The views of a scene show one set of named points, each view turned or mirrored, shifted and resized as a whole, with a little noise and some points left out.

Scene 1
View 1
<274>: [ -4 -16  -3  -6  -7  -9  -2   3  -7   7   6  -2  14  12  -5   5 -10   0
 -14  13  -3  14 -14 -11   4   4  -6  -5  -5   4  18]
<113>: [ -6 -10  -1  -4   3  -4   3   0  -1   5   9  -8   5  19  -5  17  -3  -3
  -9   5   9  -1  -4  -5  -3   7  -1  -1  11  12  16]
<295>: [  0 -17  -3  -1  -2  -5  -4  -1  -4   6  -1  -3  10  19  -8   7 -11  -4
  -1  -4  15   7 -11  -9   2  -7   1  -9  12   7  16]
<43>: [ -9 -14  -3  -7   4 -15   8   0  -2   5   7 -15  -2  15  -7  23   2   3
 -18  17   0  -1  -7  -3  -5  15   1   0  -2   9  12]
<212>: [ -5  -9  -2  -5   3   2   1   1  -7  11  15  -6  13  13  -4  15  -8  -2
 -14   8  -1   9  -9  -5  -4   7 -12   2   8  11  23]
<222>: [ -2 -13  -5  -2   3 -12   4  -2  -2   8   5 -15   2  21  -4  21   1  -2
 -10   7   7  -1 -10  -5  -4   4  -3  -5   9   9  14]
<3>: [  8 -17   5 -17 -14  -2 -11  13 -16  13  14   4  17  -4  -4  -5 -15  10
   2  -5  -4  18 -17  -1   4 -13 -12  -2   3   0  12]
<177>: [ 14 -20  -2 -16 -12 -14 -12  14 -18  18  15  -6  15  -5   0   2 -13  16
  -5   6 -13  14 -28   0   0  -9 -22  -3  -1  -6  16]
<298>: [-19  -5   6  -3   5  15   8  -6   3   1   2   3   8  25 -11  19  -1 -14
  -5   1  21   3  10  -8   1   8   8   2  17  21  15]
<136>: [-24  -6  -1   9   5  14  11 -14   7  -4  -3   0  11  35 -13  18  -6 -22
 -16   9  23   7  10 -21   2  13  12  -3  11  19  22]
<131>: [ -4  -9  -2  -7  10  -8   7  -3   0   6   5 -17  -5  23  -5  28   4  -3
  -6   5  13  -9  -5   2  -9   7  -1  -1  14  15  11]
<173>: [ 10 -12  -3  -6   6  -6  -5   4  -6  10   6 -16   1  14  -2  21  -1   3
   8  -8  15  -7 -13   4  -9 -10 -12  -4  25   9  12]
<226>: [-14  -8   4  -7   0  12   3   0  -2   6  10   1  12  14  -9  14  -6  -6
 -12   6   5  10   3  -6   0   8   2   4   4  14  15]
<135>: [ 10  -8   0 -18  10  -5  -3  11 -10  16  19 -21  -2   7   3  29   6  10
   4  -5   5 -11 -13  16 -15  -6 -18   5  23  14   9]
<199>: [ -3 -18   4 -12  -4 -12  -1   4  -3   2  -5  -5  -3  10  -6   9   2   5
   9 -10  16  -1  -8   5   4  -7   8  -7  13   6   1]
<125>: [ -9 -13   4  -9  -2   4   0   2  -4   5   6   0  10  12  -8  11  -7  -2
  -5   1   8   5  -3  -3   2   0   0  -1   7  10  13]
<265>: [  4 -20   1 -11  -4 -19  -2   6  -8   5  -3  -8  -1   9  -7   8   0   9
   4  -1  11   0 -13   3   3  -9   4 -10   8   2   6]
<115>: [-26  -5   1  -7  13  -2  25  -8   7   1  11 -15 -11  20  -7  36  12  -4
 -24  23   2  -6  11   1  -9  30  10   8   0  21   9]
<80>: [-17  -7   5  -8   6   3  12  -6   2  -2  -2  -7  -6  18  -9  24   8  -5
   0   0  21  -7   8   2  -1   8  17   1  15  19   3]
<239>: [  8 -22   1 -12 -11 -13 -14   8 -12   8  -1   1  12   5  -7  -3 -11   9
   7  -9   8  11 -17  -2   8 -16  -3  -8   9   1   9]
View 2
<80>: [ 11 -15  19  -6   0  13   7  -6  27   4 -21   7  14  10  -5   5  -9 -10
  -9  -5   1  -9   6  -6   7  -4   5  -9  -1 -24  -8]
<265>: [ -3 -12  -1  -1  -6   9   7  18  22  12  -9 -12   2  -9  -9   9  -2 -20
  10   1   7  -5  20  10   6   3  25 -26  12  -3   6]
<173>: [  2 -16   5 -15  -3   7   9  20  15  13   1  -6  -1   7 -24  11 -10  -3
  -6  -2  14 -17   8  11   7   6  25  -7  10   0   2]
<43>: [ -6 -17   4  -2   2   4   2   8  23  24 -13 -17   3 -11  -6  14  -4 -11
   7  10   0   0   6   0   5  -7  17 -14  10  -5 -22]
<239>: [ -5 -13  -7  -1 -19   9  15  26  23  19 -11 -16 -14  -9 -14   3   8 -19
  17   2  12 -11  12  13   6   8  26 -23  12   4  14]
<125>: [  0 -14   4  -3 -11   9  13  11  24  21 -21 -10  -3  -3  -9   3   3 -12
   6   8   3  -9  -2  -2   5   1  11 -10   3  -7 -11]
<3>: [-11 -18 -10  -1 -24   2  19  29  21  30 -20 -19 -17 -14 -21   4  13 -14
  23  11  15  -7  -2  13   3  10  23 -20   4  10   5]
<226>: [  1 -16   7  -6  -9   9  14   5  25  26 -28  -9  -1  -4 -10   1   3  -7
   7  11  -3 -10 -10  -5   4  -4   6  -4   1 -12 -21]
<274>: [-10 -12  -4  -1  -8   5   8  17  21  32 -18 -25  -8 -16  -8   7   5 -15
  17  14  -1  -5   1   0   5  -4  19 -12   8  -1 -19]
<136>: [ 12  -4  10 -15  -3  27   2  -3  27  19 -27  -9   3   0  10  -5   0  -5
  -1   5 -23 -18  -3 -14  12 -12  -3   6   9 -29 -30]
<113>: [  0 -16   8  -8   1   7   8  10  22  19 -14 -11   2  -1 -11  11  -5  -5
   0   4   0 -11   1  -1   7  -3  13  -5   7  -7 -15]
<115>: [  2 -23  25  -1  16   0   1 -17  25  20 -20   0  27  -2  -3  20 -16 -11
 -10   9  -5   4   1 -14   5 -18   2  -6  -5 -23 -39]
<199>: [  4 -13   4  -3 -10  14  10  14  26   5 -12   0   3   0  -8   4   0 -18
   7  -5  10  -8  19   5   9   4  20 -22   8  -9  13]
<135>: [ -1 -27  11  -8   3  -9  12  16  12  15   0   1   4   7 -33  20 -12  -1
  -8   1  25 -11   2  11   3   4  24 -10   3   8   1]
<131>: [  4 -16  12 -12   6   6   4   5  18  12  -7  -5  11   2 -11  13 -13  -4
  -7   2   0  -8   9  -1   9  -4  15  -5   6 -12 -15]
<298>: [ 13  -9  12 -11  -7  20  12   1  25  14 -25   1   0   8  -3  -3  -1  -5
  -2   3  -6 -17  -3  -8   9  -4   0   1   1 -23 -15]
<177>: [-16 -20  -8   4 -12  -8  16  30  16  35  -9 -29 -13 -21 -26  14   7 -15
  22  15  17  -3   1  14   1   7  33 -21   8  22  -2]
<212>: [ -6 -20   3  -6  -4   1  14  13  17  30 -17 -17  -6  -7 -17   9   0  -5
   3  15   3 -11  -9   0   5  -3  12  -3   3   0 -23]
<295>: [  3  -6  -2 -11  -9  18   9  20  21  20 -12 -16 -10  -5  -7   1   1  -9
   8   3  -2 -14   8   4   9   3  18  -8  14  -6  -5]
View 3
<226>: [ -9  -4   7  14   4  -6   7   0   3  -2  12   4  13  13  11 -18  15   1
   0 -12  -5  16   5  -5 -10  14   3   7  -4   8 -10]
<177>: [-20 -13  10   3 -10 -10   3   0  -4  -3 -11  15  12  10  -2   8  27 -18
  -9 -37  18  15   3  -3 -12 -12   0  44  -3  25  -7]
<115>: [-11  16  -3 -11   5 -19  18 -12  12 -21  13 -14  13  20  30  -8   8   4
  -1  16 -11  12   6   5 -11  22  -3  -7   1   0  -2]
<113>: [-11  -3  -3   3   3 -13  10  -6   9   0  10   0   9   9  12  -7  15  -5
   0 -11  -3   9   2  -4 -11   9   5  14   1   4  -3]
<298>: [ -6  -3  -5  11  11  -7   7  -1   7   6  23   2  12   9  13 -23   7   3
   9  -4 -15   9  -1  -7  -9  19   9  -1   1   0  -6]
<265>: [-17  -7  -6 -12   3  -7  -9  -2  -7   7  10   7   4   8  10   3   7 -12
   6 -28   9   6  -4   2 -12  -2   6  23   6   8   2]
<239>: [-19 -17   0   1   2  -2  -9   3  -9  14   8  16   6   5   3   0  11 -12
   5 -38  10  10  -4  -2 -12  -4   8  29   2  14  -4]
<43>: [-14   1   3   1  -1 -13   9  -7   3  -5   7   1   6   6  17  -1  16  -5
  -6 -15   7  12   2   4 -10   5   4  14  -3   5  -4]
<80>: [-12   1 -11  -9  12  -6   0  -3   4   2  23  -3  13  15  20 -14   0   1
  15   2 -15   7  -1  -3 -12  20   6  -1   7   2   0]
<3>: [-16 -18  10   8  -4  -2  -4   6  -9   6   0  19  14  10  -5  -4  18 -12
  -2 -38  11  15  -2  -6 -11  -5   3  33  -3  24 -11]
<212>: [-11  -3   3  11  -1 -12  14  -3   9  -2   3   2  14  10   5  -8  22  -6
  -5 -12  -2  12   5  -6  -7   7   3  20  -5   9  -8]
<274>: [-12  -4  10  12  -3 -10   7  -1   0  -1   6   8   6   3  13  -5  22  -3
 -10 -26  12  15   2   0 -10   1   3  22  -6   8 -10]
<173>: [-16 -12 -16  -5   1  -9   5  -6   7  13   6   0  12  11  -4   1  13 -20
  11 -17  -9   2   0 -10  -9   4  12  30   8   7   9]
<136>: [ -3   3  -1  20  13 -13  11  -2  10   7  31  -1   5   1  23 -25  12  12
   2  -2  -8   8   3  -6  -8  22  12 -11  -5 -12  -8]
<125>: [-12  -5   2   4   3  -6   2  -1   1   2  12   8  12  10   8 -12  12  -4
   4 -17  -1  12  -1  -3 -10   8   6  14  -2  10  -7]
<199>: [-17  -9  -9 -12   8  -6 -10   1  -7  11  18   7   7  10  10  -1  -1  -9
  14 -25   2   7  -6  -1 -13   5   9  16   8   9   3]
<222>: [-13  -2  -6  -2   3 -15  10 -10   8   2   9  -2   7   6  14   1  18  -8
  -2 -12   1   6   1  -1  -9   5   8  18   1   0   2]
<131>: [-13   1 -14  -6   4 -15  10 -10  11   0  13  -7  13  11  14  -3   9  -8
   5  -4  -7   5   3  -2  -9  12   8  13   6   0   4]
View 4
<298>: [  1   6 -10  -6 -20  -8   4   4   2   9  -1   1  16  -4  -2  -3  -1 -14
  26 -15  -4  -4   3  10   8  14   1  -7   8  13   7]
<274>: [ 14  -8 -21   1 -12  -2   1  11  16  17  -2  15   8 -10  -8 -27   7   5
   4  -3   0  19   1   0  13   4   2   2 -16  -7   1]
<295>: [  6  -9 -17   1 -21   8   7  11  17  10   4   4  14   3  -9 -19   8   4
  11 -11  -1   3   0   5   5  13  -3   6  -6  -3  15]
<136>: [  5  24  -8 -11 -22  -4  -3   0   2  15   3  10  21  -7  -3  -3   2 -18
  31 -18  -4  -9  18   6  19   8   1  -8   6  11   6]
<135>: [  7 -39 -17   4  -7 -10  22   6  -9   8  -7 -19  -1   4 -15 -13   2   7
   1  16  -2  10 -17  15   0  19   1  13   4  -4  -4]
<226>: [  6  -3 -16  -4 -12 -13  -3   7   9  14  -5   7  10 -13  -1 -15  -1  -5
  17 -10  -4  12  -3   6  10  12   5  -5  -5   5  -2]
<212>: [  7 -10 -17  -3 -13  -5   4   8   8  14  -3   3   9  -4  -6 -18   6  -1
  14  -2  -2  11  -1   9  14  12   2   1  -6  -1   5]
<3>: [  9 -31 -26   8 -16  -2   4  21  34   8  -6   5   6  -4  -1 -31   7  16
   3 -10  -1  27 -21   2  -1  12   0   6 -24  -4  11]
<239>: [  4 -30 -25   9 -22   8  10  25  34   4   0  -1  13   7  -4 -26   8  16
   5 -15  -1  19 -20   1  -8  14  -5   9 -17   0  24]
<125>: [  7  -9 -18  -1 -14  -8   3  10  12  10  -2   5   9  -4  -3 -15   0   0
  11  -8  -2  11  -6   3   6  11   0  -1  -4   2   3]
<115>: [ 10  13  -9  -6  -3 -21   4  -6 -26  15  -4   8   4 -15  -7   2  -6 -19
   6   8  -2   1   7   1   8   3   2  -7  16   9 -30]
<113>: [  6  -7 -15  -1 -13  -5   8   5   1  13  -3   0   7  -2 -10 -13   2  -4
  11  -1  -2   5  -1   6   9  10  -1   4   1   0   0]
<131>: [  8  -6 -10   1 -11  -2  14   1 -12  11   0  -6  10   3 -15  -8   4  -4
   5   7  -1  -2   1   7   4  10  -1   7  10   0  -4]
<222>: [ 10  -7 -13   1 -12   2   9   4  -2  15   1   2   7   0 -14 -15   6   0
   3   5   1   4   2   2   9   8  -1   8   0  -5   0]
<177>: [ 15 -37 -29   8  -5  -1   5  19  26  13  -5   6   1  -4  -9 -36  10  21
  -6   4   0  34 -17   0   6  10   3  11 -28 -14   1]

Which points are out of place in each view (at most two, in the order of its rows)? Write none if all are in place.
view 1 -> <43>
view 2 -> none
view 3 -> none
view 4 -> <212>, <239>
